Each scene shows the same named points in several views. A view is turned or mirrored, and shifted as a whole, has a little noise and may leave points out.
(in the rows, 128 means zero)

Scene 1
View 1
Nifop: [151 137 124 126 118 163 118  83 156 150 150 131 145 126 137 146 164 106
 118 102]
Zitib: [132 139 126 141 112 190 120  87 133 138 142 109  92 135 129 124 155 129
  86 114]
Godug: [139 121 145 119 111 180 132  99 140 105  85 124  63 156 137 150 150 137
  84 116]
Siga: [144 129 143 137 112 173 117 104 131 110  99 119  87 144 131 136 150 125
  98 117]
lozum: [150 142 130 153 116 166 105 101 131 133 134 113 124 129 126 122 151 113
 112 113]
Dilas: [166 126 127  96 120 138 129  85 183 148 132 160 170 132 149 178 171  95
 146  96]
nalos: [161 130 129 118 118 147 118  90 163 141 133 142 158 129 140 158 164 101
 135 103]
nila: [162 130 128 124 121 145 115  98 157 138 131 141 156 129 139 151 161  99
 136 103]
dakap: [180 139 133 155 118 120  88 119 140 130 130 137 188 116 126 134 145  83
 169 105]
loso: [154 129 140 142 113 156 111 112 135 111  98 123 111 138 129 137 145 116
 117 116]
Fakeb: [157 146 123 157 117 157  98  97 133 146 158 119 157 112 127 120 152 105
 128 109]
zevol: [163 143 140 184 114 150  85 133 105 108 106 106 132 121 114 106 130 108
 136 117]
Mavun: [136 142 137 166 111 186 107 107 108 118 120  97  81 134 121 108 143 133
  84 121]
fufez: [145 142 138 171 111 174 100 114 108 116 120 100 100 130 117 107 135 123
 105 120]
Tasuv: [162 142 126 156 116 146  96 107 135 137 141 125 162 117 126 125 148  94
 142 105]
Lova: [165 124 146 139 113 145 105 124 136 100  77 133 118 141 130 145 144 109
 134 115]
gid: [181 130 153 165 116 124  88 142 121  86  68 129 140 133 119 132 130  94
 160 117]
nakot: [173 113 154 119 116 126 111 123 154  95  60 153 135 148 138 170 149  98
 153 110]
movi: [170 143 143 190 114 136  77 138 100 106 107 113 147 120 110 103 127  99
 148 117]
View 2
Mavun: [ 89 153 163 105 138 122  82 174 115 126 167 119 168 134 139 117  71 205
 148 146]
Tasuv: [ 96 155 162  97  92 116 138 121  98 140 132 119 164 115 152 139 108 136
 145 160]
movi: [ 82 176 154  94 139 121 142 135 104 142 148 144 173 118 152 105 104 154
 130 150]
Godug: [119 118 136 137 113 107  62 142 144  91 163  99 157 148 159 112  70 210
 150 136]
Lova: [109 141 127 127 118 102 117 107 131 104 148 124 162 131 170 103 103 161
 133 137]
loso: [107 141 140 120 118 107 102 123 125 109 152 117 161 136 161 114  93 175
 142 145]
Nifop: [114 130 164 108  68 112 108 127 108 123 133  94 155 123 151 156  96 153
 163 156]
Zitib: [104 137 169 108 102 120  75 164 117 124 155  99 160 133 138 140  71 197
 160 154]
lozum: [101 148 165 103 103 119 105 145 108 131 146 111 162 125 148 136  87 170
 151 153]
nalos: [120 128 152 116  63 105 120 104 113 115 127  97 152 123 160 153 104 138
 159 153]
dakap: [ 99 160 152 101  86 111 165  93  98 135 122 125 163 109 164 133 126 111
 138 157]
zevol: [ 81 175 150  99 143 119 140 139 108 138 151 142 174 119 156 102 104 160
 129 148]
nakot: [125 128 110 141 100  91 125  75 140  88 140 122 158 136 189 101 116 147
 133 132]
nila: [117 133 151 117  68 104 121 105 113 116 126 104 153 125 162 148 109 138
 153 152]
Siga: [107 135 142 123 120 111  85 142 133 107 159 109 160 137 156 117  79 196
 145 139]
Fakeb: [ 97 156 171  93  88 121 127 138  97 145 134 113 162 115 142 149 101 144
 155 161]
Dilas: [133 114 146 127  41  99 121  80 119 102 117  86 148 126 169 162 113 123
 162 151]
View 3
dakap: [118  96 150 111  76 151 172 122 194 129 150 145 164 119 153 139 132  47
 116  81]
Tasuv: [123 128 148 103  83 138 177 123 173 115 155 125 157 104 139 137 128  50
 130  96]
nalos: [120 117 128 103 114 124 177 114 143 134 168 133 165  89 138 141 151  49
 102 108]
gid: [143  92 137 141 110 162 157 140 177 133 120 145 122 141 160 165 123  89
  98 101]
loso: [145 138 130 121 122 135 169 136 135 118 138 115 119 116 139 163 127  81
 113 118]
lozum: [136 152 139 102 101 128 176 131 144 103 156 106 136 101 127 149 127  65
 133 115]
nakot: [141  85 118 140 135 146 160 131 146 148 131 149 133 125 157 167 143  87
  77 109]
Nifop: [121 140 131  93 112 118 182 119 134 123 173 120 163  84 128 138 148  47
 116 114]
Zitib: [141 181 129  98 117 114 182 128 116  95 159  90 124  89 118 153 131  69
 136 131]
Mavun: [153 185 140 108 108 125 174 145 131  84 142  84 101 108 121 164 108  84
 148 130]
zevol: [145 140 154 122  81 155 167 144 183  97 127 111 118 132 141 157 105  80
 141  97]
nila: [122 116 130 107 110 130 176 116 146 135 163 133 161  95 142 144 150  54
 103 105]
movi: [141 137 155 116  77 154 168 143 186  97 130 113 122 133 142 152 104  75
 143  92]
Lova: [143 110 134 132 114 149 162 137 161 128 130 132 127 129 151 162 126  80
 104 106]
fufez: [149 170 145 112  98 133 172 142 149  87 139  95 108 115 127 161 106  82
 144 116]
View 4
nila: [171 108  78 135 183 105 122 132 148 106 108 150 116  90 123 119 140  93
 113 124]
Zitib: [162  88  94  99 149 129 117  98 117  85 103 158 133 118 126 137 196 119
 125  99]
gid: [177  81 133 145 143 135 161 147 157 123 158 163 105  97 115 125  77 124
  92 104]
Fakeb: [160  73  75 129 176  98 134  79 153 105 105 164 100 105 109 141 146 129
 111 113]
nalos: [173 107  73 140 188 101 126 126 153 111 106 154 106  87 117 118 136  94
 112 129]
movi: [160  50 117 130 141 123 156  82 148 110 136 173  95 119 105 147 116 155
 101  95]
dakap: [168  75  88 155 180  94 155 102 175 126 123 163  81  90 103 129  91 123
  96 122]
Dilas: [176 125  62 147 203  94 123 147 160 117 102 145 107  75 120 104 122  76
 110 141]
Siga: [173  95 119 106 134 143 125 131 119  93 129 156 137 115 131 129 164 117
 114  93]
loso: [173  89 116 118 144 133 138 132 132 103 130 159 125 108 124 129 139 118
 110 100]
Godug: [176 114 122  99 130 154 121 156 107  90 131 150 154 114 141 123 178 100
 118  93]
fufez: [163  65 120 107 129 135 136  88 126  96 127 167 120 124 118 146 162 145
 113  89]
Mavun: [164  72 117  96 125 139 128  90 113  84 122 166 130 130 124 148 183 142
 117  83]
Tasuv: [164  74  85 136 172  99 142  91 159 110 112 163  95 101 108 135 124 129
 105 115]
Lova: [175  93 125 130 140 135 143 144 141 110 144 158 118 105 125 126 112 117
 105 104]
zevol: [161  52 122 123 136 125 156  89 146 107 139 171  99 119 108 146 120 153
 100  95]
Nifop: [167 100  69 129 181 100 120 110 143 100  98 155 114  99 119 125 160 101
 116 118]
View 5
lozum: [162 178 133 170  98 153  73 116 143 125  93 115 130 146 142 121 126 153
  97 154]
Dilas: [144 166 154 175 114 122  57 118 152 120  66 132 134  87 206 111  63 106
  68 141]
dakap: [160 135 145 143  95 170  95 102 157 147  65 102 123  93 199 101 115 140
  87 172]
Siga: [161 198 109 183 110 140  67 122 111 112  71 137 116 142 126 129 132 157
 107 132]
Lova: [156 176 107 164 110 148  86 110 105 122  43 128 102 103 161 118 130 152
 110 139]
gid: [158 156 101 148 106 163 101 104 106 135  26 121  93  77 182 107 137 154
 113 145]
nakot: [149 173 107 163 119 138  80 113 100 125  24 139  99  68 190 115 112 136
 105 129]
Fakeb: [164 158 150 162  91 161  78 112 164 133 100 103 140 142 163 116 118 147
  89 166]
nalos: [151 167 147 174 108 133  64 116 147 124  75 124 132 110 186 112  87 123
  82 148]
zevol: [167 158 107 145  93 178 106 101 120 137  57 107 105 118 150 113 162 173
 121 160]
nila: [153 166 143 168 107 138  68 117 146 127  73 122 128 109 186 114  95 129
  84 148]
Mavun: [170 195 113 177  94 155  75 121 124 113  97 125 122 175 104 131 153 172
 116 142]
loso: [160 182 114 171 105 146  76 117 116 119  64 129 112 123 148 124 127 151
 111 138]
Tasuv: [162 152 145 156  93 163  85 108 158 138  83 105 130 124 175 111 121 149
  90 166]
fufez: [168 182 115 169  91 164  85 116 128 122  86 116 119 158 120 126 156 172
 116 153]
Godug: [153 219 102 194 117 122  56 131  95  96  65 151 110 143 120 135 121 150
 110 114]
Nifop: [155 173 151 177 103 136  60 119 155 120  91 121 140 134 166 122  92 130
  81 149]

In a view up to two points have been moved. Name them for each view, in the order of its rows, or write -.
view 1 => gid, movi
view 2 => -
view 3 => Lova
view 4 => nila
view 5 => zevol
